Points, in no order, along strands that fork and pass close to each other.
In the rows, zero is written as 100.
Two points are linked if the straight distance between their rows is under 129. Some points are linked to none.
<519>: [140 131  72 116 133  92 115  96  83 111  79 103 121  82  98  97 116 105
 100  75  75  82 121  97  59  93 100  85  65 130 111 111  88 117  78  87
 111 101  84  87 111 132  88 115  79  72  98 139 116  90  50  59  94 119
 112  66  94  79 119  86 125  99 109]
<707>: [103  85  79  70 112  80  74  97  87 124  77 122  89  99 139 111  95  89
 101 128  84 109  97 108 124 100  86  96  96 108 103  71  81 101 126  72
  81  96  83 100 109 116  92 125  82 129  90 106 135  79  62 104 120  68
  88  72  99  96 106  95  86 101 102]
<34>: [127  91 106 119 106 119 107  99  98  93  83 125 139  86  74  96 113 101
  91  82 101  56 136 101  63 105  94  79  81 112 121 130  95  84  77 109
 130  52  91  76 118 113 103 112 107  81  96 133 118 100 103  67  98 100
  99  97 108 103  96  77  99 119 115]
<745>: [ 98 125 108 109 108 126 135  79  71 131  95  82  90  76 116 103 115  91
  83  52  95  91  90  90  81 103 108 108  75  85 110  92  89 131 106 122
 122  86 117 103  79 106  71  96  94  77  89  69  94  90 114  70 107 119
 124 105 109  80  80 105 113  64 116]
<240>: [119  85  92  89  92  93 107 103  90 104 100 150 123 114  75  89  79 107
 105 107  98 107  94 109 117  99  57  59 120  80 106  98  84  89  63 105
  91 102 103  87 165 114 129 129 109 100 102 111 124  99  78 127  91  69
 126 110 106  81  71  75 117 110 123]
<223>: [ 94  76  86  86 122  85 111  98  89 134 100 123 117  95  84 118  81 104
 112 123 114 103 108  80  95 110  85  90 100  75  96  88  93 109 111 101
  89 123  76  98 120 134 114 135 107 113 111 113 131 103  96 100  84  94
  86 120  99 110  81  96 102 118 118]
<44>: [ 82 130 120 102  74 126 102 105  94 125 106  73  79 107 110  82  98 109
  74  66  89 119  87  88 119  96 104 113 111  70  91  81  96 133  76 118
 128  95 128 105  82  96  82  72 108  86  87  61  69  99 129 126 116  90
 120 125 118  94  85 130  95  73 110]
<587>: [114  76  98  58  97 112 116 132 113  65 118  90 111  75  86  97  86  81
 105 138  83  94  95 123 104 131  81  79 118 103  91 137 119  85  74  95
 102  77 109  77 151  77 103 104 101 115 130 110 146 106  78 137 114  84
  99  89 116  98  93  95 105 103  86]
<471>: [105  69 114  95  84 113  95 105  95  92  89 136 131  85  78  98  93  91
  88  92 126  75 114 119 105 119  63 106 132  80  92 109  88  91  69 107
 124  84  92 103 138 118 113 115 144 114  92 103 106 102 105  78 106  68
 110 118 112  89  91  82  83 113 106]
<731>: [100  98  89  74 103 125 116 143 104  89 121  75  92  96  98  90 112  90
  97 125  76 100  87 108  86 127 117  98  90  97 106 141 129  94  76 105
  92  78 121  65 105  90  95  94  75 111 125  95 132 125 102 132 126  88
  85  79 105 115 110 101 102  94  82]
<261>: [ 84  88  74 104 118 110  98 109  95 118 106  79 103  91 100 112 130 120
 112 107 122  77  95  84  97 115 113 127  79  76 105 102 150  84 119 116
  73 138  94  72  86 114 115 103 106  82 118  84 108 125 119  96 102 102
  68 106  59 109 106 115  85  89  69]
<994>: [124 139  93 102  79  98  96 100  97  98  88 118 113 118 120  76 104 106
  81  72  75 101  91 126  89  84  92  67 103 117 111 109  69  94  43 118
 120  85 149  75 117 103  85  83  93  89  91  90  86 102  87 107 104  79
 137  96 100  60 102  94 128  74  97]
<119>: [123 112 128 112  80 116 107 102 101  87 115 101  94 132  97  58  78  98
  63  79  77 109  96 104 102 108 119  91 110  95 103 121  68 126  70  97
 130  41 117 107 100  98  80  89  97 106  79  91  63 109 109 108 103 107
 126 116 126 101  91 105 100  86 117]
<588>: [ 48  97 118  95  83  92 124  80 112  56 117 101  93 101  66  93  85 103
  97 132 107 119 113 119 111 101  95  91 152 123  82  98  73 102 107  82
  85 122 107 139  92  78 112  70 100 127 101 104  87 109  97  97 103  95
 111 141  91  88  72 114  87 124  82]
<569>: [115 108  90 102 112  94 108 107 108 115  86 100 107  81 131 104  90 119
  75  93  69  77 112  87 101  94 100  85  99  86 113  93 100 111  79 103
 129 108 102  97 131 129  99 119 108 104  96 132 123  91  69 115  90 109
 101  87 100  86 111 124  94 126 102]
<230>: [ 85 108 124 110 106 120  92 103 113 130 109  98  64 133  86 109  93 102
 110 104  95 108  95  78 108  98 102  98  71  66 107  90 117 110 119 102
  98 107  88 118 115 103 110 117 112  84  99 107 115 100 133 142  78 121
  88 114 112 148  88 114 105 125 125]
<905>: [108  85  99 116 105  71  88  82  86 105 101 110 115 108 103  99  59 110
 106 115 124 116 108  58 129  84  92 121 134  76  78  63  75 115 112 106
  85 118  93 132 110  93 123  94 128  92  90 100  68  88 120  88  90 108
 116 130 100  92 104 102  88  97 133]
<159>: [ 86  98  89 140 117  82 125  79 113  89 103  87 116  83  93 106 105 118
 108 108 128  96 107  83  88 106 117 113 109  94  95  93 101 108 144 108
  76 140  91 116  62 100 120  87 114  90 109  93  79 113 111  67  84 135
  84 139  73  99  90 119  77  97  78]
<765>: [ 73 116 109  80 102  90 113  85  99 106  81 138  81  84  90 133 114  89
 105 112  92 102 112 135  92  90  71  75  94 136 105  91  74  98 109  98
  97 121 105 113 108  88  83 106 100 117 104 109 138  77  89  92 107  82
  89 103 106  81  83  93 114 117 101]
<155>: [120  95  88  94  90  96  75 106  89 115  92  89  84 125 129  87 105  85
 106  95 108 103  78  96 112  81 105 115  87  98 108  91 114  73  92 111
  92  83 117  77 111  80  98 106  93  90  95  73  96  95 121 107 105  78
 118  64 104 102 118  91 107  71 105]
<1015>: [116  74  96 103 117  87 121 102  85 101 107 153 131 117  68  97  72 106
 114 122 104 111 116  95  87 103  76  60 113  91 107  83  78  91  80  92
  94 107  83 103 137 121 121 130  98 115 103 121 114 108  75  99  79  94
 102 128 112  94  78  66 113 121 135]
<1036>: [ 84 100 108  95  79  89  80  96 116  82  91  63  78  89 132 114  89 111
 100  92 107 106  91  99 122  80 100 123 110  96  83  79 135  65  92 122
 102 117 118  95  96  75 100  63 128 100  97  84  87  78 107 122  86  96
 111  89  81  99 126 125  68  93  66]
<95>: [106 116  80  99 122  98 128 113  95  99 102  84 107  74 113 101 134 104
  94  94  73  81 123 111  59 100 127  96  70 132 117 137 103 107  94  95
 103  96  98  77  91 113  77  97  65  96 108 121 134  96  72  81 116 104
  86  68  89  99 118  95 114 105  84]
<1024>: [113 113 116 110 103 112 125 100 116  77  92  94 113  62  98  98 119 104
  75  83  75  69 124 126  65 113 114  88  82 136 110 149 101  91  94 107
 130  61 101  88  89  98  80  94 101  98  99 122 119  95  86  70  97 123
  96  90  99  99 109  87  99 108  92]
<474>: [101 118  79 137 111  68  73  94 113 101 101  84  94  95 122 110 100 132
 121 108 102 101 104  73 110  86 120 118  79 120  92  76 123 102 146  80
  87 125  71 118  66  97 120 105  91  95 105 126  84  94  79  92  81 132
  69  75  86 129 131 119  85 123  95]
<825>: [ 68 108 102  94 106 100  89 101 104  91  98  98  61 106  92 125 117  94
 131 121 100 112 107 112  95  93 109 109  72 128 106 104 128  72 130  90
  80 103 100  97  83  71  95  97  79 105 113 103 123  92 113 115 102  90
  74  78  89 133 102  98  96 113  93]
<227>: [101  92  95 130 124  91  82 100 101 106 107 109 108 122  99 105  98 115
 120 106 108  95 126  80  85  88 128 116  83 112 100  95 115 107 131  74
  99 104  63 106  75 112 115 120  83 101  90 125  87 106 108  88  85 120
  55  92 106 137 116  99  88 131 118]
<525>: [103 133  89  87  71  98  92 104 103 107  96  97 117  93 108  90 115 121
  80  64  96  96  95 114  99  89 107  82 101 120 105 119 106  77  53 137
 119 100 138  66  95  97  99  69 111  77  99  93  87 111 106 109  97  79
 120  97  84  67  99  90 127  84  84]
<910>: [ 72 122 124 104  85 107  97  97 108 102 106  71  71 113 106  95  81 106
  88  97  83 134  98  78 133  82 100 110 119  72  82  72 100 123  94 109
 105 115 130 129  95  78 101  75 116  89  94  77  80  81 131 143 102 107
 111 117 104 110  95 146  93  99 103]
<100>: [ 83 112 109 119  96 120 110 114 143  78 122  89  83 108  92  90  88 140
  82 111  87 112 102  97 112 127 118 110 108  81  97 122 124 106  87 103
 109 127 116  98  87 108 116  76 106 101 107  96  91 121  94 136  84 112
  82 130  93 102  92 143  72 120  65]
<10>: [127  86 100  79 101 132  95 120 103 110 104  97 103 103 131  86 107  73
  71  88  82  82  96 108  97 115 119 120 105  93 107 113  92 135  83  66
 130  73  95  93 106 127  78 123  87 126  85 100 107 117  86 104 137  95
  88  74 118  98 108 114  94 101 101]
<974>: [114  88 124  97 101 127 110 118 125  74 120 104  89 120  80  94  79  91
  96 125  65 105 112 106  96 113 116  81  94 102 106 132 108 105  91  83
 122  65  94  99 116  90  96 106  88 107 109 119 114 111 108 138 100 112
  86 105 135 127  94  98 105 129 113]
<518>: [ 96 107 101 121 106  98 123  96  92  95 104  76 120  85  86  73 137  95
  98  91 108  96 107 115  65 116 136 112 101 125 110 141 107  92 125 108
  86  88  98  89  26 103  94  87  70  96  91  79  74 122 103  58  91 123
  81 106  83 111  83  73 103  78  86]
<221>: [109 121  91 110  95  84 110  88  80 112  99  87 136  77  90  79 126 105
  90  67 118  98 104 107  75 101 112  88 105 134 101 123  90 100 100 125
  93 110 111  82  42 114  94  87  97  79  97  92  55 126  91  56  85 121
  96 112  77  74  86  69 136  74  92]
<247>: [109 102 107  92 111 123 110 124 109 103 104  94  91  83 138 111  99  95
  71  96  50  82 118 100  93 103 114  91  85  89 109 115  97 134  97  84
 133  84 105 108 122 120  78 110  95 116  97 124 131  92  73 134 109 113
  87  72 106  98 111 132  84 126 101]
<808>: [ 99  66 102  93  94 109  91 115 115  81 121  97 102 116  65 103  87 101
 132 129 129 104  89  95 104 121  86 124 106  64  91 126 140  68  96 108
  72  98  81  89 123  87 130 100 119  96 118  95 105 113 125 114  88 102
  87 108 100 134 113  88  94  97  97]
<245>: [ 91  69  91  75  95  67  88  88  84 100  94 118 105 101 105  90  63 103
 111 133 127 133  93  81 134  97  73 109 140  94  82  63  70  95 107  86
  74 118  99 124 114  93 119  98 108 113  88  80  96  91  83  93 111  79
 128 108 102  81  97  92  87  96 118]
<563>: [108  93 100 104 109  86 108  80  88 117  82  72  85  80 133 110  90  91
  97  99  97 105  86  69 124  78  98 122  94  79  84  47  99 120 130 124
  97 118 104 115  96  85  97 103 107  83  97  72  97  70 117  85 113 114
 116  99  95  83 110 120  98  72 115]
<437>: [ 69 105 112  90  72 125  89 113  83  93 122  89  93 128  63  88 109  87
 111  87 124 131  81 109 120 111  96 114 120  92  94 118 113  81  85  95
  89  93 106 100  71  92 105  85  79  97  90  65  69 134 132 120 123  67
  98 113 106 111  82  93  93  94  96]
<946>: [139 134  77 119 118  99 113  98 102 106  62 109 113  68 129 101 103 107
  85  76  58  76 103  97  80  86  82  77  87 107 116  81  89 110  59 101
 124 100 101  94 134 129  94 114 102  81  96 132 121  80  48  82  86 124
 127  75  91  66 127 108 104 102 106]
<764>: [140 126  85 120 110  85  95  79  73 125 101 115 124 103  74  95 109  99
  97  48 117  99 102  95  68  91  97  67  71 133  95 112  77 112  95 109
  96 105 112  84  71 110  90  96 101  61 101 105  65 109  94  64  81 116
 120 104  92  75  92  65 156  79 104]
<14>: [115 103  84 119 112  82 129  88  94 109  85  73 125  71 145  88 108 104
  93  86  95  86  78  79  90  96 124 110 107 109  94  62  88 139 112 103
 113 130  87 113  81 122 100 109  73 105 105  98  71 100  77  58  88 126
 105  92  98  74 120 104 104  90 105]
<211>: [133 129  78 107 103 103  81  93  89 131  98 130 116 120  81  98 125  98
 102  57  94  88 105  98  78  78 103  67  48 121 123 125  86 103  78 103
 104  80 114  76 103 109  86  97  82  59  90 116 101  97 100  96 104  87
 124  79  99  88  86  75 142  85 104]
<583>: [ 98  93  80  82 109 120 119 126  99 115 112  85 110  88  90  95 121 107
  98 103  90  79  88  86  89 121 123 100  72  73 111 128 141  84  75 131
  89  97 112  53 109 111 116  99  96  79 115  92 130 133 118 110 111  93
  92  92  81 105  98  99 116  91  81]
<1051>: [ 94 106 108 112  92 102 129 100 111  85 117  82 113  98 108  71  83 126
  69  88  99 104 104  98 105 118 122  95 146  89  92 108  89 131  69 106
 123 112 113 108  80 123 105  88 108 114  93  95  72 127  92 107  90 117
 101 133 100  91  93 127  90 113  87]
<507>: [ 99  65 117  91  88 116 101 109 117  86 121 118 130  85  63  98  82 100
 101 123 123 101 108 107 109 129  70 103 143  60  85 119  97 114  71 103
 119 103  80 113 138 123 118 110 138 114 109 111 112 101 100 100  89  95
  99 134 125 105  87 102 103 118  98]
<775>: [113  80  81  75  89 105  79 115  89 139 101 100  99 132  93  91 102  91
 114 106 104 102  79  96 118  93  94 102  87  66 109 105 113  96  89  98
  83  85  95  72 133 114 115 130  92  95 103  95 117 111 113 127 115  63
  98  80 102 113  95  86 117  94 117]
<405>: [ 85 118 108  87 103 112 113  93  81 105  84 151 100 106  76 116 122  86
 103  95  93 103 118 147  82  96  79  72  93 134 121 102  69 108  85  78
 105  98 112  84  95 107  79 118  74 119  91 111 127  94  79  90 125  68
  84  97 115  74  76  79 125 116 108]
<948>: [118 105 103  87  95 120  72 108  96 107  88 102  80 112 154  91 114  72
  90  84  70 102  84 110 104  95 107 120  87 100 109  96  97 109 102  91
 109  70 119  88 106  93  68 111  90 119  79  82 106  85 101 111 131  74
 106  55 113  89 119 110  96  75  97]
<530>: [ 69  74 112  87 102  97 106  92 124  61  99 110  71  94  77 126 109  85
 128 131 108  94 110 128  87 106 106 102  96 146 100 113 132  54 125  88
  88  93  81  96 102  69 103  77  85 128 115 113 126  93 102  90 105  91
  81  98  99 122  91  75  88 117  89]
<1007>: [122 131 109 111  90  91 120  86  96  91  73  83 116  82 134  74 102 101
  72  68  80  88  86 106  90  94 106 104 107 124  96  88  75 127  87 108
 123  86 110 106  91 106  85  94  92 108  88 105  60  84  74  64  91 125
 125  83  96  60 123  91 111  75  97]
<531>: [ 70 106 104 116 108  70 133  64  95  88 100 100 101  81  80 109  96 110
  97 118 116 106 118  99  97  90 105  87 125 119  88  79  60 111 124 101
  81 135  99 138  73  83 110  84 108  99  99 105  94  98 102  67  94 122
 108 147  86  83  80 112 103 112 100]
<379>: [ 95 104 105  88 104  70 112  96 104  89  78 138  87  74 115 120 101 103
  76 124  77 101 112 117 111  90  72  72 116 123 100  71  66  90 106  98
  96 117  98 136 114  91  93  96 118 125 106 109 136  71  62  97  94 105
 111 100 100  78 114 102  89 108  89]
<683>: [104 103 108 132 111  85 126  84 103  81  94  67 111  78 102  90  99 105
 103 100 117  89 100  77  94  98 123 125 103  98  91 103 114 101 131 135
  85  96  95 108  69  80 111  82 116  86  98  90  67  96 127  58  76 144
 100 115  79 104 123  96  82  72  99]
<49>: [122  97 120 104  88 111 123 106  95  85 112  99 123 107  94  66  75 104
  58  89  99  98 106 110 102 122 105  87 145  87 100 110  63 133  54  93
 132  74 112 109 102 126  96 109 112 119  88 100  75 124  87 100 101 110
 120 129 119  85  91 111 105 104 107]
<438>: [ 93  56  87  74 101  71  85  94  82 109  90 112 108  91 109 113 101  85
 115 123 137 106  97 104 112 104  86 117 122 112  89  76  88  82 131  76
  80 111  75 112  90 107 106 109  96 125  96  80 112  93  79  68 123  64
  98  90 102  94 107  83  66  99 107]
<913>: [ 73  84 103  63  83 121  84 123 109 112 113  61  83  96 107 104 115  80
 101 125 107 113  81 109 119 109  95 128 131  73  89  91 107 120 115  64
 100 113  90 121  81 115  94 111  89 121 110  74 111 104 104 122 135  89
  82  88 104 126 108 146  86 102  73]
<269>: [118  73 106  97  95 112  75  98  99 121 103 116 100 142  93  86  85  72
 114 111 115 125  91  89 114  96  94 123 109  57 102  84  77 135 109  66
  90  77  83 112 102 119 101 131  92 111  77  91  83  96 119 100 124  99
  97 106 138 115 103 108 108  94 126]
<644>: [106  75 105  99 113  83 120  92 106 101  86  75  70  68 134 114 107  82
  95 106  75  93  92  73 118  94 103 121  96  84  86  63 101 111 148 111
  91 101  86 139  83  82  95  95 102 108 106  86 113  63 107  81 103 127
 103  77  94 105 133 130  85  90 100]
<1005>: [102 111  95 111 121 123 113  89  82 142  98  95  91  83 126 113 120  98
  95  60  91  79 101  87  79  99 114 116  59  80 117  96 111 139 118  91
 126  93  92 103  94 128  83 123  82  90  92 100 117  89 100  80  98 120
  93  74 116  98  97 114  99 104 120]
<520>: [ 90  73  88  64  90 100  80 127 110  74 112  80  85  95 124 108 105  75
  97 125 106  96  99 115 116 108 112 107 130 113  91 100 101  99 114  53
  94 103  93 117  95 104  90  86  95 155 123 103 119 109  71 136 122  76
  89  76  84 115 105 133  66 108  75]
<27>: [110  79  85  78 107 109 106 119  91 128 119 103 117 123  65 100  91  99
 118 116  94 106  91  89  99 108  96  79  89  58 108 119 110 111  82 100
  85  88  87  74 134 128 122 130  82  97 117 119 126 115 103 129  99  89
  85 105 109 122  78  89 129 111 116]
<756>: [ 92 126 105 105  67  91  80  94 125  76  96  75  99  91 111 102  97 129
  91  78 114  99 100 119 109  93 105 107 108 123  90 122 130  57  73 125
 106 111 128  75  82  87  98  50 128  92  98 101  72  98  94 108  80  94
 110 102  79  79 116 102  90  95  63]
<295>: [137  68  90  68  96  98  92 127 118  87 104  95 102  99 102  96  64  85
 105 147  76 106  88 104 115 113  85  83 104  82 102 121 111  77  84  92
  89  63  92  86 160  87 106 114 102 106 119 115 137  90  82 142 101  90
 109  74 114 115 107  82 106  93 106]
<234>: [ 99 115 106 119 103  85  64  77  98 117 104 136  85 148  83 115  90  99
 127  88 115 120 107  97 100  68  96  85  76 123 108  75  74 107 119  83
  99 112  94 111  96  86 101 105  92  89  86 115  73  95 120 103  87  98
  92 122 115 109  64  69 132 127 128]
<740>: [111  91  89  99  93 104 102 101  93 120  87  67 101  95 161  85  95  99
  94  93  88  98  74  66 117  88 119 133 118  76  85  38 107 143 111  99
 110 123  88 108  93 117 101 122  82 105 105  79  67 105  91  92 115 116
 104  78 105  91 119 127  98  84 109]
<828>: [ 85 127  99 110  92 126 122 104  84 133 106  73 101  85 111  90 118 115
  77  46 101  91  85  77  90 103 119 101  91  80 107  86 117 122  90 137
 128 104 112  89  67 109  86  81 106  71  96  63  71 120 125 100  96 120
 115 119  98  92  77 107 110  63 108]
<837>: [ 93 115 117 124  94 105 100  88 104 101 112 116 107 117  72  99  96 119
  95  69 114  92 111  94  88  99 115  86  87 103 108 123  96  91  91 126
 116  80 101 102  89  99 100  86 118  82  91 106  77 114 133  92  76 110
 101 128 105 103  77  85 108 109 109]
<173>: [ 64 116 102 108 104  98  86 110  99  76 112  94  67 132  85  98  86  98
 142 128 109 144  99 107 110  95 107  95  96 120 103  93 123  70 123  71
  75  98 112 106  82  60 111  96  63 111 110  95  89 117 110 128 102  94
  92  75  89 148 102 107  97 114 103]
<314>: [112  81  92  86 107  83 112  96 100 100  81  76  89  56 146 112 133  74
  89  95  92  78  91 112  88 101 115 119 101 121  98  86  94  93 138  99
  96  99  91 110  81  90  84  93  87 123 110  87 120  78  82  65 115  94
 102  66  93  90 130 106  88  80  83]
<16>: [ 90 105  84 100 102  74 117  98 100  85 112 103 100 108  98  95  77 111
 106 117  97 120 102 104  95  98 107  81 110 123  96 108  83  86  90 100
  89 112 118  97  92  88 102 100  78 110 107 101 105 108  95 116  88 102
 101 105  96  94  97 100 114 109  96]
<482>: [129 128  76 105 102  87  84 104  90 106  91 122 109 135 142  76  85 102
  99 101  59 112  91 114 101  78  94  63 100 108 115  90  68 103  59  90
  97 102 131  79 139 121  88 109  75 101  85 112  99  97  62 128 103  80
 128  83 104  71 106 102 120  84 107]
<39>: [123  99  77  85 105 102 113 122  78  94  91 127 126 101 107  84  92  91
  83 117  71  95 100 124 103 107  79  67 125 100 113  96  75 100  45  81
 107 103 115  77 142 126  97 130  87 117 100 106 131 115  56 115 120  74
 126  94 103  66  97  93 106  99  98]
<286>: [ 61 108 121  93  85 116 100 102 115  84 107  56  70  99 102  99  95 107
 103 113 104 128  88  96 126 101  89 119 118  73  78  84 135  88  95 111
  87 128 133 105  86  70 105  65 116  90 106  61  84  94 122 134 107  96
 112 108  83 114 107 145  76  85  70]
<741>: [ 75 108  96  94  92  97  59  93  92 110 104 109  92 119  72 149 113 109
 129  77 128  91  88 100 115  84  83  99  73 103 103 103 131  63 114 123
  83 129  96  88 107  80 101  94 125  68 106  99  91  98 137 121  92  86
  97 113  84 103  91  73 106 111  86]
<188>: [ 79  98  89 107 105 106 104 104 128 106 103  83  89  98  94 113 101 135
 100 117 102  92  98  86 111 118 104 120  88  65  98 106 144  92 107 110
  85 149 108  83 103 113 125  95 116  92 115  94 114 107 100 125  81 107
  75 120  66 108  97 137  76 109  63]
<279>: [127 115  95 138 129  78 113  82  78  98 101  77 117  92  99  98  95 100
 109  82 118  95  90  63  80  87 116 106  81 108  90  86  94 122 134 129
  91 100  93 108  70  76 103  95  98  60 100  93  59  89 128  58  71 146
 113 106  89  96 111  76 115  68 121]
<815>: [100  64  93 109 106  97 117 111 103  73 111  83 128  96  83  76 112  82
 107 115 126  90 114 118  71 120 132 109 118 122 106 143 113  69 112  90
  68  81 103  78  56 101 114  90  75 125  97  89  87 131  94  67  98 107
  78 102  88 115  95  67  87  90  84]
<127>: [119 102  99 127 124  96  74  96  91 131  89 113  96 112 111 115 111 103
 113  81 110  78 111  76  88  82 110 120  55  93 107  90 116 112 136  98
 113  93  65 102 100 108 101 126 103  84  90 118  99  81 118  80  84 115
  76  75 112 123 118  96  93 108 129]
<950>: [ 85  85 124  91  84  90 124  97 103  52 100 121  98  91  86  95  86  95
  68 127  95  95 120 134 116 103  88  83 150 127  88  92  64  99  90  86
 108 100  98 137 105  84  98  88 123 139 100 105 107 100  78  99  97 106
 114 130 100  81  97 100  84 115  84]
<621>: [ 88  78  94  73 105  92 106 113 118  80  96  91  89  58 128 121 131  81
  81 112  78  66 112 124  88 106 112  96 103 123 102 109  98  85 122  83
  97  97  97 113 102  90  82  87 109 142 124 116 150  82  68 111 117  83
  83  73  86  98 119 120  73 105  68]
<114>: [ 89  77 117  73  81 119  85 123 128  70 132  80 105 108  64 101  90  98
 115 132 124 115  77 112 121 129  77 128 133  59  83 131 127  95  76 104
  97  97  84 103 127  94 125  95 112 101 107  89 110  95 109 124  99 104
  98 115 118 120 100 106 101 100  76]
<81>: [ 99  87 126 102  81 105  72  92 119  77  81 137 108  96  83 113  94 111
  96 100 105  78 122 120 114  95  69  91 111 106 105 104 101  65  79 111
 134  89  82 110 149  97 108 103 146 102  88 129 106  88 107  95  91  76
 105 110 110  93  92  73  80 135 107]
<441>: [ 75  96 114 112 112 129  94 111  95 122 114  86  86 118  74  94 119 100
 118 104 124 113  92  82 100 116  97 118  84  62  99  93 119 103 120  90
  89 105  87 114  81 105 104 120  99  75  99  78  88 123 141 119 107 113
  70 110 105 153 112 119 101  98 116]
<821>: [127 140 108 122  97  97  86  62  89 101  79 116 107 105 132  68 109  95
  96  57  92 107  84 114  98  84  93 104  85 123  92  81  68 139 101  92
 116  84 102 105  78 109  76 106  96  98  71 116  62  74  78  64 108 111
 128  84 120  55 114  96 123  77 105]
<832>: [105  88  78  88 108  70  89  86  93 123  82  88 102  61 122 127 137  97
 106 103 127  87 102 109  94  90 102 119  88 129  97  89 104  83 138  98
  87 124  78  95  73 102  91 105  99  97 111  97 124  86  79  57 114  74
  86  80  87  87 119  89  96  93  92]
<324>: [110 145 126 117  70 104  71  67 100 116  85 112  83 114 104  88 114 107
  89  43  98 103  89 111 107  75  90 108  70 117  98 103  82 109 104 116
 119  62 113 108  85  81  67  84 121  74  75  92  62  71 118  83 105  95
 124 100 114  81  91  97 114  74 105]
<473>: [129 102  69 134 118  52  81  96  79 110 109 102 130 107 117 101  78 117
 123 100 133 108  92  55  99  77 101 106 101 101  86  62  85 107 134 110
  91 126  87  99  87  92 121 102 110  77 105 102  62 100 109  75  75 120
  98 112  89  95 118  85  98  85 126]
<338>: [ 68  89 123  90  92 104  95  89 108  76 106  92  67 121  67 105  75  80
 124 134 111 133 101  88 121  94  93 113 117  92  87  91 107  90 115  88
  79 100  93 135 102  64 114  91 100 106  97  92  85 100 135 106 107 103
 103 109 107 130  93 103  97 112 111]
<335>: [ 94  74 111 122 118 117 113 108 112  89 117 105  99 120  62  99  94  95
 127 126 126 105 106  80  83 120  99 121  90  71  95 108 126  83 119 105
  71  98  82 101  93  87 120 102 115  87 110  96  86 118 148  91  81 130
  71 120  94 149 117  93  92  94 108]
<727>: [103 148  98 103  93 127  94  92  89 118  87 140 101  99  78 110 126 100
  91  59  83  92 121 119  74  93  80  60  62 124 131 123  74 111  65  99
 121  76 124  83 102 112  75  93  92  71  96 125 120  95  87 102 115  80
 114  90 110  78  77  94 129 111 108]
<889>: [ 97  90  95 105 117  88  81  94  92 127  96 119  97 115  84 141  94  97
 120  86 127  87  95  77 104  86  84  94  77  81 103  86 100  91 128 132
  92 118  96  97 125  82 106 112 139  71 107  97  96  87 145 101  78 102
 112 123  96 110  86  77 108 102 116]
<591>: [120  63  91  57  99  92  83 114 114  93  92 107  84 102 114 109  62  73
 100 152  79 123  87  99 126 114  77  95 112  88  95  89  91  94 114  75
  78  72  78 117 133  96 100 114  95 130 108 103 135  81  81 130 106 102
 101  71 111 122 108  92  97  92 107]
<1058>: [ 80 141  91 108  87 109  74 120  79 134 115  99  84 139 114  84 104 112
 104  81  85 134  89  92 114  87 113  98  92  97 107  87  92 128  98  80
 107 114 124 101  77 110  90 110  60  99  96  83  87 117 108 151 116  75
  85  96 112 111  81 126 109 109 113]
<86>: [ 84  72 107 101  89 105 102 102 122  39 112  99 108 102  73  96  93 103
 110 120 126  92 115 135  96 121 112 102 118 135 104 140 122  55 104  81
  85  95  95  83  91  83 106  68  91 129 105 110  98 122  80  95  94  94
  90 113  93 102  92  80  72 117  72]
<246>: [ 53 115 114  93 108 116  89  93 110  94 108 101  62 115  69 137 119 106
 131 104 106 105  89 101 106 105  90 107  65 104 106 106 146  64 125 110
  78 130  96  90 101  67 102  94  98  85 110  96 114 104 130 126  96  97
  75 112  79 126  83  95  94 115  84]
<685>: [ 80  79 130  95  82  93  83  79 107  72  93 116  87 104  87 124  77  95
 112 115 123  98 110 106 114  93  79 116 113 105  85  97 107  62 106 116
 100 102  75 130 122  81 106  80 134 108  87 106  86  86 130  81  87  86
 106 118 105 103  98  75  76 116 104]

Follow the links from the first point to the second, and from the first to the third. Name the last point that the two ways share.
<324>; <49>; <765> -> <438>
<295>; <913>; <727> -> <438>
<1051>; <913>; <563> -> <314>
<889>; <683>; <114> -> <825>

A fork is a point with three links, a tip a point with one. Leave the first point through the second and follow the links. Name the first fork or tip that comes.
<994>; <482> -> <34>
<335>; <808> -> <825>
<27>; <223> -> <474>
<324>; <821> -> <314>
